Points, in no order, along strands that fork, close into loops and pass close to each other.
In the rows, zero is written as 128.
Points whose rows are less than 98.5 apart are linked; no others are. Some points are linked to none.
nevik: [109 136 130  82  96 100 211 140 134  72 133 106 159 126 149 131 108 129
 130  80]
bobo: [147 143 129 130 142 147  75 114 111 132 134 166 141 129 133 131 179 136
  81 143]
fepu: [134 112 132  72 105 152 135 174  67 119 126 174 172  88 138 130 129  88
 139 160]
Bidi: [149 138 125 132 103 159 146  91 147 129 121 119 153 140 158 181 134 130
  88 104]
supib: [183  99 119 196 138  94 119 137 102 135  65 122 126 176 146 145 121 122
 123 138]
gamag: [105  55  95  63  94 100  98 148 161 133  63 122 116 116  92 130 158 119
 138 112]
Zanat: [ 89 106 130 101  84 143 107 114 144 118 162 152 140 170 112 133 117 154
 138 177]
dirab: [ 96 126 159  62  87 105 197 148 154  75 157 107 150 114 151 136 136  98
 112  75]
Nanin: [189  76 146 214 153 130 112 115  73 142  72 127 139 171 144 142 113  91
 111 142]
sib: [131  99 119 143 169 146 117 160 121 186  67 159 127 114 153 124 118 120
 144  83]
Gelon: [131  77 110 200 142 145 174  97 112 123 133 103 130 151 129 135 136 155
 189 190]
bez: [154 137 142 198 144  98 133  91 142 157  90 134 108 124 127 131 102 138
 114  99]
ripa: [168 101 121 120 142 183 116 140 116 150 154 100 135 121 122 109 143  78
 178 147]
muzek: [ 98 162 189 101  80 137 166 130 147 104 190 109 152 172 171 112  82  74
  97  74]
Vini: [129 120 127 141 145 141 133  73 111  96 160 145 144 182 133 117  88 183
 124 140]
zomi: [132 141 125 161 119  97 152 109 136 138 135 132 130 139 110 105  78 161
 149 142]
fari: [105 171 127 119 100 111 166 101 163 105 151  86 136 161 109 104 121 144
 176 133]
tez: [128  99 147 126 121 135 169 141 126 143 127 157 139  82 126 116  73  92
 137  88]
luval: [142  56 133 179 174 169 120  83 122 161 115 152 114 121 124 114 126 127
 169 122]
busiv: [ 99 130  95 114 165 162 102 119 146 138 154 132 111 113 134 156 139 196
 110 135]
Pif: [ 87  99  99  51  83 104 125 154 144 116  95 146 139 119 131 167 138 157
  81 110]
mefez: [157 108 165 124  84 139 135 110 108 151  85 180 174 107 136 133 137  59
  95  99]
Gafo: [146 124 142 154 134 175 135 142  92 138 177 128 144  95 120 130  82 100
 127 182]
vuzib: [122  84 114 104 117 169 124 103 113 115 155 141 152 173 132 132 104 161
 155 160]
turo: [152 119 110  77 110 142 150 195 122 160 127 100 148 112 181 155 147  93
  95  93]
puf: [ 76 142 110  99 113  97 115 138 142 115 112 149 139  99  87 111 154 156
 135 154]
gibat: [100 172 140 153 136 119 189 178 127 172  96 144 153  64 161 111 129 106
 132  95]
kek: [128 121 109  74 122 107  96 135 153 129 145 119 108 176 117 104 108 149
 131  95]
remar: [117 170 170 110 130 116 134  85 148 139 143 158 124 138 120  72 100 125
 123  58]
rusek: [136 123 129  96  92 109  89 180 173 171 181 121  91 140 109 128  90 109
  96 135]
kuli: [100 133 165  62  71 122 159 162 150  95 176 116 146 161 168 131 114  90
  97  84]
dere: [106  64 116 188 141 132 110  83 131 171 123 179 111 133 122 134 158 184
 122 171]
Gavid: [126 123 145  88 112 173 140 118 122 102 152 147 153 119 132 130 120  94
 133 120]
gul: [ 87 125 165 116  85 102  53 124 173 111 173 132  69 197 104  98 105 114
 147 136]
felo: [149  87 119 123  79 134 159 130 170 147 134 100 120 135 126 163  85 106
 137 117]
posoz: [131 141 156 130 155 144  69 125 130 177 193 152  99 126 108  90  70 130
  81 124]
fep: [ 85 164 113  65 119 136 119 143 127  83 152 100 157 151 103  71 169 122
 183 150]
romaf: [ 89 117  88  92 131 114 143 101 150  77 114  74 121 145  99 129 135 177
 164 137]
Tav: [146  68 120 189 149  92 119 129  96 109  66 156 112 152 126 144 135 146
 152 160]
gubil: [ 95 123 114  75 129 172  82 134 142 133 136 143 121  84 112 159 194 135
 116 159]
komop: [131 101 133 111  56  86 132 156 153 153  85 151 147 102  96 124 158  75
 145 139]
los: [118 174 114 144 141 139 137 156  99 166 105 166 178 109 159 106 132 147
 116 128]
guto: [114 128 127 119  90  92  66 147 161 169 153 171 116 154  98 111 117 153
  90 163]
lesu: [125 118 160 159 112 189 116  82 146 151 190 122 129 120 112 143 152  99
 133 193]
zom: [141 168 109 102 147 137 113 145 102 110 156 109 160 152 125  72 174 122
 164 152]
kizup: [120 134 146 165 186 155 144 158 115 173  57 157 130 102 177 143 122  96
 119  65]
Nasev: [103 121  97 121 135 125 119 174 117 129 108 136 126  84 115 146 143 145
 143 170]
Vosum: [118 150 134 165 132 150 122 107 138 120 201 127 111 123 121 165  94 168
  84 190]
Bapid: [100 161 110 115 105  61 165 204 137 151  99 125 133  83 129 107 129 131
 122 114]
nef: [104 195 170  92 110 117 117 128 170  89 184 111  94 143 147 146 128 107
  68  78]
losof: [132 104 142 100 160 148  77 102 137 114 193 128  81 183 116  95  78 144
 142 112]
tol: [ 86 110  90  77 162 125 134 166 133  94 141 109  85  70 105 151  89 173
 132 122]
batek: [120 119 149 105 148 171  92 112 147 156 182 150 111 138 118  93  88 120
 129 103]
gol: [123 155 102 135 106  99 123 106 182 129 111  73 123 141 104 135 203 137
 140 141]
Doto: [116 164 179 150 131 116  69  86 117  98 199 144 101 200 125  92  91 145
  91 150]
kuzi: [ 96 157 136 113 151 153 151 104 138  69 151 143 119  75 115 156 126 147
 124 115]
Bet: [100 136 141  96  68  98  97 161 157 160 140 186 139 119 110 123 119 125
  81 146]
las: [117 137 114 191 188 105 159 133  94 117 108 125 103 130 143 139  77 197
 153 152]
febe: [ 73 134 110  53  81 134 178 160 127 102 143 121 183 143 135 111 111 138
 157 134]
Ror: [133 108 105 124 160 133  82 144 123 135  69 137 117  98 122 141 210 119
 136 123]
vogol: [111 108 100 131 165 149 173 181  94 121  80 104 143 115 144 121 118 116
 219 135]
fer: [148 126 129 152 171 147 126  85 118  94 152 106 113 129 108 102 179 126
 173 143]
Geriv: [136 141 171 141 166 129 137  56 126 135 136 157 111 115 110  78  70 141
 133  57]
munev: [149 162 136 182 110  84 136 121 151 154  86 138 131 113 127 137 139 116
 103 114]
vilos: [162 102 140 148 162 162 105 105 130 132 166 109 105 114  97  92 162  87
 179 145]
zin: [135  98 155 207 138 156 114  62  96 162  98 184 160 125 139 138 159 133
  93 156]
suge: [ 94 157 122 152 155 137 157 175 129 178  73 143 147  74 144 110 154 106
 174 111]
Gike: [122 113 143 216 236 147 118 125  68 161  94 157 110 140 157  96 143 147
 143 134]
vuv: [128 133 187 120  91 142 158 120 114 123 180 124 164 150 132 100  45  65
  87  91]
Mer: [156 132 114 103  87  93  81 178 151 182 151 131 127 170 120 103 112 118
  99 140]
Tupe: [139 145 128  96  95 166 139 160  90 143 138 136 181 108 145 132 160  83
 140 171]
tova: [137  81 131 121 135 168 113 144  97 185  84 190 153 105 158 146 102 115
 111 105]
nilal: [168 150 117 196 175 103 105 123  77 126  94 135 137 161 161 128 160 159
  87 143]
nibut: [121 113 112 168 151 163 115 129 154 180 145 109 107  91 115 132 175 132
 161 171]
Mulev: [ 95  67 101 133 132 116 100  89 151 133 118 157 108 142  94 128 146 193
 139 153]
tuko: [129 203 135 156 138 113 130 114 130 134 155 135 128 116 141 146  97 168
  51 125]
rup: [107 101 113 110 102  97 141 189 133 142  74 131 133  73  97 114 154  86
 174 141]
notos: [127 174 126 118 179 168 144 130 101  72 162 128 124  72 131 143 130 133
 124 124]
nibo: [167 149 138 186 153 118  82 100  92 147 119 160 144 139 137 114 163 133
  66 143]
Zep: [140 142 131 126 156 148 159  85 148 112 176  80  96 147 128 126  66 160
 155 100]
zikul: [152 116 133 178 172 103 131  59 120 157 129 119  88 164 126  89 100 192
 144 109]
vaf: [127 138  97 112 135 101 107 162 158 147 143  71  87 111  88 102 154 128
 165 153]
sifun: [116 160 115 144 175 170 174 141  81  86 139 126 151  86 148 140 104 144
 159 146]
kina: [173 126 153 202 111 105 113 127  88 171 116 130 165 141 112 105  74  90
  82 145]
fiv: [138 172 160 155 139 116 118  58 166 125 154 101  94 138 104  98 179 125
 145 118]
sen: [134 105 112 134 151 152 112 102 156  97 164  93  77 106 106 182 153 147
 131 159]
mibas: [130 154  92 131 121  71 137 130 161 124  76  64 111 130 110 124 178 140
 152 113]
saso: [160  71 105 128 141 153  81  99 117 128 148 133 114 175 140 161 152 167
  96 154]
nal: [128 133 112 112 122 144 158 161 122  90 132 112 121  77 142 202 124 129
 104 142]
Rasid: [175 140 122  94 135 116 119 158  91  96 127 146 139 131 159 141 114 114
  55  85]
vibun: [109 140 148 116 114 157 113  80 172 145 144 137 140 161 117  87 152 112
 160 100]
mon: [143  95 101 136 133 152 117 121 101 123 108 132 142 143 151 172 154 159
 125 166]
Gagu: [ 78 134 124  71 139 120 145 145 148  95 165 122  95  88  96 117  88 153
 149 111]
furi: [141 101 154 175 179 152 128  57 128 149 127 154 111 113 112  92  90 132
 147  89]
kapi: [155  97 127 125 132 119  77 115 135 130 150 137 108 164 100  96 149 124
 134 147]
fetol: [190 129 140 143 117 156 100 148 108 194 132 100 161 138 139 111 122  52
  81 106]
pidab: [ 77 102 101  77  93  88 109 138 156 110  79 127 131 102  71 109 160 128
 143 147]
nemem: [128  69 139 214 147 134 107  65 102 164 118 191 121 138 126 109 173 151
 104 161]
mokun: [176  65 156 150 139 179 115 107  84 123 108 149 130  97 117 151 132  57
 160 155]
Melov: [161 139 124 105 138 128 140 177  79 112  86 148 159 111 188 161 140 101
  68  80]
buvab: [140  73 147  93  88 140 115  97 136  79 132 148 133 148  90 128 127  83
 169 140]
teban: [126 167 103 115 167  98 150  96 111 105  84 103 132 148 134  86 153 185
 173  84]
bukel: [124 147 102 149 181 110 149 140 121 138 120 102  89 117 141 137  75 197
 147 117]
Bug: [115 121 160  91 104 162 117  95 144  58 163 133 124 144 106 139 134  94
 152 134]
viras: [131 152 145 180 166 170 135 114 102 130 199 115 123  96 118 127  79 139
 111 178]
Detu: [ 90 158 150  91 126 148 148 129 157 114 198 113 109 125 113  98  84 121
 161 114]
Davel: [126 120 152 168 106 163 136  85 108 161  81 180 170  99 152 179 136 116
  94 143]
Foner: [ 56 159 162 117  67 113  71 117 193 126 160 140  98 185 127 124 127 125
 119 123]
Giv: [153 127 127 169 161 157 134  99 141 106 163  92  90  98 120 172 117 136
 123 146]
zer: [142 122 158 162 173 155 155 144  88 142  57 160 154 101 165 124 119  61
 132  63]
Vizo: [139 121 114 168 117 115 167 103 146 140  52 135 144 149 170 180 110 152
 106  78]
Fakek: [104 174 122 193 156 131 138 156  90 178  81 172 174 121 168 127 127 161
 109 156]
Rim: [125 149 102 124 139 115 170  96 142  92 141  70 117 154 120 121 105 181
 178 125]
kole: [111 139 153  80 108  98  75 119 164 109 153 137  81 181 111  98 110 125
 120  82]
fimer: [133  86 104 107 156 150  82 130 105 143  83 160 141 121 121 104 199 127
 164 130]
gefut: [136  83 132 153 156 154  95 136  64 130  98 181 128  99 139 160 167 123
 135 192]
Rer: [125 115 120 142 189  68 100 138 104 101  92 141  65  94  89 109 125 171
 158 134]
tudaf: [145  89 132 106 100 155 118 124 192 168 168  97  90 142 119 153  91 100
 125 104]
pev: [117 188 148 117 144 155 119 125 136 130 215  90 116 152 125  80 105 121
 154 143]
Zud: [170  80 131 143 140 155  81  88 135 131 152 135 102 153 127 166 109 139
  80 130]
gobor: [171 104 102 113 132 134 107 128 107 137  89 150 156 167 157 132 129 137
 107  90]
Batub: [137  93  97 136 121 116 175 174 103 126  76 106 152 145 138 125  94 119
 200 138]
tovi: [102 135 129  99  93 137  84  80 162  99 123 143 135 178 130 158 193 151
  93 133]
vagan: [165 154 126  98 112  73 134 113 167 136 114  89  99 165 136 119 130 129
  99  43]
sab: [ 83 142 136 114 121  96 197 166 166 173 102 130 141  58 153 113 144 124
 131  56]
nipi: [102 154 145  53 136 122 120 147 147  81 181 125  94 136 151 137 108 136
  74  57]
renup: [104 115 103 140 128 130 124  71 180 123 129  80 110 145 105 140 204 165
 157 151]
vuki: [143 152 139 160 144 177 106 110 153 172 184  99 119 111 120 125 167 103
 122 159]
dakeg: [ 90  65  98 146 144 126 113  82 150 109 115 119  92 119  94 147 191 184
 144 165]
Kuno: [126 120 129 117 124 132  81  90 151 110 155 126 119 179 112 115 189 138
 127 146]
Lipar: [153 131 143 125 174  93 108  69 118 122 135 118  73 153 102  70 128 183
 163  98]
Mem: [162 123 137 175 147 146 131 182  79 173 142 120 143 101 124  98  65  79
 134 162]
bipo: [124  76 127 103  54  96 165 158 136 153  63 152 161 107 131 145 137  85
 148 120]
Getuz: [111 129  76 121 174 122 157 185 103 108  90  77 119 122 145 139 113 159
 178 133]
gagos: [136 128 134  88 125 181 150 140 100 135 143 147 173 112 164 122 112 101
 110  95]
girot: [115 112 137  53  66 125 180 150  99 111 116 156 194 128 185 162 132 117
  86 105]
vegig: [126 205 154 139 130 115 147 109 137 157 141 135 146 120 132  81 118 122
 106  86]
Gid: [ 86 150  98 159 132  71 136 194 111 127  71 130 133  97 115 135 143 157
 151 188]
Zuna: [ 93 126 136  68  60 119 152 142 153 106 149 125 159 177 135 115 106 114
 139 116]
ruf: [171 114 149 142 147 154 156 153  86 127  94 132 152  99 151 116 116  47
 145  91]
Nos: [152 175 148  88 119 112 107 131 110  71 139 155 144 136 139 129 151 103
  62  91]
sobos: [142 117 122 150 138 142 163 120 138  93 117 111 107  96 135 192 102 129
 130 124]
Kam: [128 122 128 115 128  91 160 133 134 137  82 166 138 118 150 121 102 141
 106  45]
zape: [118 127 107 132 100 135 163 107 138 143  86 152 175 140 162 158 120 160
 117 103]
sebol: [121 147 111  98  93 103 139 164 126  83 152 121 132 118 124 174 112 151
  89 164]
lebig: [156  89 117 134 117 109 134 112  99  95 104 163 154 159 123 122  83 144
 140 129]
rano: [153  86 116 142  81 133 178 114 145 120 126 103 143 158 125 149  68 120
 165 139]
pigev: [182  79 160 159 126 152 145 121 102 127  92 132 136 107 125 134 103  36
 152 105]
pekif: [120 152 100 137 182 139 118 135 120 143 159 123 102 112 139 135  97 199
 111 135]
Kode: [126 118 149 109 107 180 112  96 194 124 189  84  90 161 124 160 117  97
 136 111]
pur: [165  67 154 131 116 168  99  83 118 113 142 152 129 134 103 135 142  80
 148 156]
tutiz: [145 138 141 190 173 110 133 173 123 148  67 123  93 117 146 159 121  98
 128 118]
Pogus: [135 117 131 171  78 114 142  82 138 143 115 142 172 167 115 111 159 133
 154 177]
kogim: [155 171 107  91 107 144 126 180  99 108 143 102 162 125 152 151 173 103
 107 163]
kunes: [130 117 122 122 145 120 103  97 176  93 161  81  54 117  81 151 146 139
 143 134]
givus: [116  95 112 165 112 154 175  94 143 133 132 118 147 132 127 150  99 159
 178 165]
vakab: [ 99 141 116  95 102  45 160 161 125  72  71 137 135  84 117 138 148 136
  97  98]
beli: [157 150 144 132 116  70 166 106 155 139  90 124 112 127 150 131 106 128
  86  31]
reder: [110 127 174 117  62 181 123 100 170 110 188  99 122 173 139 165 103  72
 133 149]
nad: [131 181 109  87 132 158 105 153 117 104 161  97 150 131 133 127 193 121
 126 159]
dunug: [119 160 112  84 113 147 110  99 136  81 118 120 153 152 141 167 205 146
  99 128]
pido: [140 128 120 163 145 146  93 141 139 171 103 127 114  90 128 147 213 108
 134 157]
vafes: [ 74 149 169 121  51 104 152 113 193 159 147 168 148 133 110 101 106 104
 125 114]
tetip: [138 130 141  73 139 161 160 173  95 124 145 142 166  90 157  90 136  72
 132  79]
fonam: [115 136 123  78  85 126 135 153 166 122 138 111 131 112 128 156 160 105
 106 115]
gan: [178  51 155 213 147 134 121 100  93 124  92 141 108 133 120 157  88  88
 130 144]
Mek: [157 144 112  86 133  79 110 108 152 126 121  88  88 188 123 106 117 169
 127  66]
Zogu: [ 66 154  98 120 148 143 135 110 171 132 135 109 114  84 110 143 158 185
 144 137]
rek: [151  99 123 111 154 218 139 138 104 147 148 110 144  98 146 139 121  87
 175 137]
novop: [115 159 164 156 118 130  94  99 135 114 198 148 119 153 115 133  88 149
  72 173]
miv: [175 121 152 218 149  88 101 127  82 181 118 135 126 141 107  71  94 105
 120 154]
lif: [112 105 126  64  57 113 140 144 118 121 111 172 161 126 145 179 123 133
  82 135]
donuf: [149 105 109 161 128 142 133 163  94 137  95 117 136 131 153 183 137 124
 142 184]
segiz: [137 140 126 183 103 111 135 152 152 163  96 129 116  93 137 189 133 118
  98 159]
mip: [103 198 178 125 116 138  79  89 161  90 178 127  95 171 144 137 134 117
  76 101]
biton: [103 126  81  68 120  98 124 161 142  97  84 104 122 106 132 171 163 157
  80 101]
vulap: [124 119 139 197 220 132 129 107  69 113 100 170 114 115 139 104 126 163
 157 134]
banov: [108 113 127 192 201 140 154 122  76 104  76 161 130 139 159 150 100 180
 150 136]
dudu: [157 166  92 107 107 109 135 181 142 151 142  63 139 155 136 116 145 118
 134 136]
vab: [108 101 142 107 127  94 184 164 131 143  80 165 147  82 161 109 120 114
 123  43]
tum: [154 165 132 169 160 127 129  86 130 142 134 102 130 136 121  81 186 123
 162 128]
lok: [171 104 116 156 140 116 152 152 107 147 106 109 127 145 133 107  69 109
 167 113]
goz: [ 90 149 158 116  67  95 140 142 178 165 139 180 136  91 114 125 116 115
  79 115]
Gebez: [172 166 103 114 144 118 134 162 124 110 163  59 108 139 129 123 121 122
 138 128]
Mulil: [163 111 131 174 160 109 101 138  87 151 146 144 118 136 111  81  87 134
 133 162]
kol: [ 90 121 115 114 136 119 155 199 118 150  63 144 142  68 132 112 156  98
 171 113]
pena: [131 127 118  96 140  75 151 132 133  92  92 111  95 107 109 114 117 136
 147  66]
zav: [ 84 114  73  73 106 123 125 136 129  88 113  96 150 146 115 150 142 182
 130 172]
Kekif: [ 78 186 136 103 132 137 125 100 174  94 160 115 103 105 111 145 157 157
 114 116]
ran: [128  97 140 139 141 113  80 107 120 125 183 155 100 160  86  71 138 143
 149 174]
govi: [127  58 130 153 142 187 121  69 133 159 111 150 126 114 128 147 180 128
 165 145]
dep: [141 189 163 120 100  87 138 145 130 102 160 135 133 113 106  93 121  86
 114 131]
fubo: [192 104 133 144 147 151  73 149 100 171 132 129 126 127 125 114 130  76
 105 133]
Tifo: [138 164 102 187 143 118 124 146  90 150 111 133 160 149 162 132 154 175
 102 181]
Duput: [124 216 161 137 126 115 117  84 138  98 168 135 125 151 139 135 113 152
  54 108]
nitus: [130 151 154 109 114 120  94 164 146 166 194 138 108 138 120 104  63 109
  73 120]
sukod: [148 127 132 160 156 136 120 129 103 135 105 154 139 102 122 103 148 103
 152 132]
kez: [116 133 185 136  68 140 155 112 153 128 183 134 144 139 111 117  53  70
 115 128]
Rosid: [115  82 121 130 131 187 109 100 162 175 152 116 114 113 112 135 185 125
 173 165]
dopaf: [140 111 138 189 154 133 139  35 117 132 154 128 128 184 132 104  88 184
 114 124]
nifi: [162 174 114 160 168 132 138 146 112 127 165  69 111 119 133 120 129 130
 144 157]
lalov: [133 116 111  85  67  93 159 157 104  77  84 133 173 127 128 146 150 105
 129 141]
Det: [102 135  83 103  87 105 127 151 150 112 133 104 136 146 121 177 122 182
 102 175]
Sesa: [101 159 103 167 177 136 175 157  85 109 124 120 142 103 148 138  95 182
 164 169]
duro: [118  97  88  96  67  87 158 176 129 122  72 112 155 128 124 146 134 125
 146 148]
Nafa: [146 128 134 127 127 167  98  88 161 130 164 116 112 157 142 174 122 142
  77 116]
rolo: [132  90 108  61 104  95  88 132 173 107  97 103  98 136  92 130 171 103
 123  87]
Ridat: [116 167 120 117  96  51 168 138 141  63  93 101 121  95 100 137 150 124
 122 122]
Bibeg: [139 110 136 117 165 121  87  80 137 145 178 118  70 194 112  71 101 182
 148 112]
Mugum: [111 173  99 114 129 100 145 192 108 165 104 147 169 110 147  85 137 143
 132 117]
busig: [112 143 166 151  88 138 152  95 155 120 169 148 142 115  99 125  82 109
 131 154]
Lomek: [121 141 128 157 109 113 153 174 127 113 113 139 112  61 135 210 117 121
  89 167]
lugu: [115 161 129  57 143 122 117 134 120  85 141 153 137 134 144 111 140 139
  93  61]
zoto: [155  66 143 205 152 105 112 123 113 137  86 167  93 123 116 150  84 126
 128 147]
pesa: [ 57 129 145 108  72 141  78 112 180 132 164 147 120 178 115 135 142 142
 131 166]
tuni: [165 141 111 127 170 118 156 168  94 143 119  90 121 134 148  86  81 119
 172  91]
Pakur: [124 142 134  71  95 118  97 125 176  94 139  99 107 156 113 136 171  95
 118  97]
ranek: [125 150 175 169 145 114  91  80 100 147 195 142 121 188 105  42  91 146
 110 156]
Zovid: [150 200 126 125 177 115 113  93 119 127 120 124 118 137 149 107 150 172
  93  72]
Zifon: [137  88 110 165 159 148 159 118 112  79  94 110 109 120 144 200 110 148
 157 146]
futeg: [114 114 130 143 113 122 134  87 168 124  91 155 120  92 108 160 149 136
 129 107]
Vumap: [112 120 185 152  96 176 117  72 140 109 190 148 129 130  99 148 101  94
 118 184]
mozin: [116  84 107 106 157 177  82 101 124 160 136 157 136 147 127 101 182 160
 150 137]
Taz: [154 130 125 108 151 159 159 173  99 124 109 110 149  96 157 117 149  69
 162  88]
zogo: [144 202 117 148 148 107 145 136  89  91 138 128 149 125 152 139 113 170
  80 141]
fupuz: [166  56 119 162 107 139 133 145  80 137 103 118 135 145 132 157 130  98
 179 211]
Fupal: [135 131 117  67  60 113 178 167 104  95 114 116 186 145 164 159 152 104
 106 127]
logav: [146 114 152 180 162 108  88 103  97 160 196 144  99 156  96  54 107 148
 114 177]
Davob: [169 114 118  96 110 149 127 180  78 141 107 131 161 123 177 167 131  90
  94 128]
vaman: [118 142 120 110  96 110 161 173 146 142 132 124 141  95 126 131 125 112
 125 123]
boru: [151 144 101  99 127  76 103 176 135 165 137 112 103 148 115  88 103 146
 126 117]
bitu: [ 70 149 115  63 104 113 193 149 119  86 137 138 181 133 148 104 100 164
 133  98]
Tenun: [101 135  87 100 160 110 170 170 135 119 118  76  97  94 131 138  91 172
 157 102]
fisem: [146  63 109 143 173 177 147 123  80  93  80 130 131 142 164 177 111 135
 174 129]
Suda: [137 146 155 119 149 112 100  79 175  99 153 103  57 110  81 119 154 123
 146 102]
nisu: [ 69 137 114  58 137 168  93 148 146 120 158 132 124  95  98 113 173 131
 143 142]
tesi: [154 117 111 187 142 124 151 125 121 127 154  77 113 139 117 129 126 137
 172 188]
fifun: [134 109 124 165 100 138  92 126 138 187 173 131 124 143 120 140 159 140
 102 222]
met: [167 105 156 166  95 139 126 126 121 188 121 128 159 127 118 114  79  61
  99 116]
ziz: [131 129 122  81 132 176  76 130 107 136 134 163 143 109 140 152 194 124
 100 145]
baban: [161 132  92  90 112 126 130 199 126 174 126  93 149 147 163 117 138 105
 118 103]
rovov: [124 168 117 104 102  45 153 146 165 123  90  71 101 106 104 109 164 119
 137  92]
zolas: [157 108 120 190 116  99 154 123 135 137  40 120 135 162 155 177 127 123
 134 118]
buk: [ 78 161 181 132  68 138 107 101 196 158 164 155 123 147 120 120 117  97
 106 115]
tekiz: [146  86 109 113 166 207 149 137  73 111 107 118 147 115 166 164 128 113
 181 137]
zaged: [119 138  86 120 137  93 113 145 135  98  62 106 115 113 127 173 182 156
 103 126]
Sonek: [188 132 131 185 170 138 106 165  84 170 123  96 126 129 141 107 113  81
 121 140]
les: [113 132  80 112 126  76 150 176  94 108  90 142 153 143 142 126  82 189
 125 131]
zir: [ 40 173 127  63 115 126 120 147 146 100 153 143 137 102  99  97 150 145
 134 140]
lorov: [103 181 123  82  97  98 163 146 145  95 145  87 147 139 107  84 149 109
 170 130]
lome: [102 107 125  60  88 131 125 166 100 122 111 179 170  95 114 108 149 101
 147 150]
Dap: [156 135 138 152 174  73 116 100 107 124  90 134  79 123 104  80 132 155
 167 100]
Per: [145 166 133 147 149 119 137  95 153 121 156  96  87 121 118 141 106 153
 120 113]
Zenit: [105 151  93 126 157  68 137 136 125  91  39  91 112 118 124 131 169 158
 147 101]
migi: [150 177 131 144 145 158 110 131 139 154 203  75 120 140 124 102 140 111
 131 160]
sira: [131 127 169 167 120 159 152 107 101 159  73 180 173  82 159 153 119  82
  74  87]

A tip is a point with one link. Name the tips that can be reached along the links from each point below, in the order of the rows.
gibat | mefez, Rer, vakab
vaman | Gid
rek | bez, lome
viras | dunug
mokun | tova
Bidi | fupuz

A piece is two or more points that can be reached from each other along the links. Count, over all rows, the pieces, the separate loops (a circle has one, a figure eight two, a Y none), the forks (points with three links) and the tips (points with one).
pieces | 7
loops | 10
forks | 21
tips | 15

A fork is a point with three links, a tip a point with one. Leave the first point through the second and follow the links. Name the first fork or tip that comes.
Bapid, Mugum | puf
sifun, notos | bukel
miv, kina | logav
Davel, zin | mibas
Fupal, lalov | kek
lorov, fep | lome
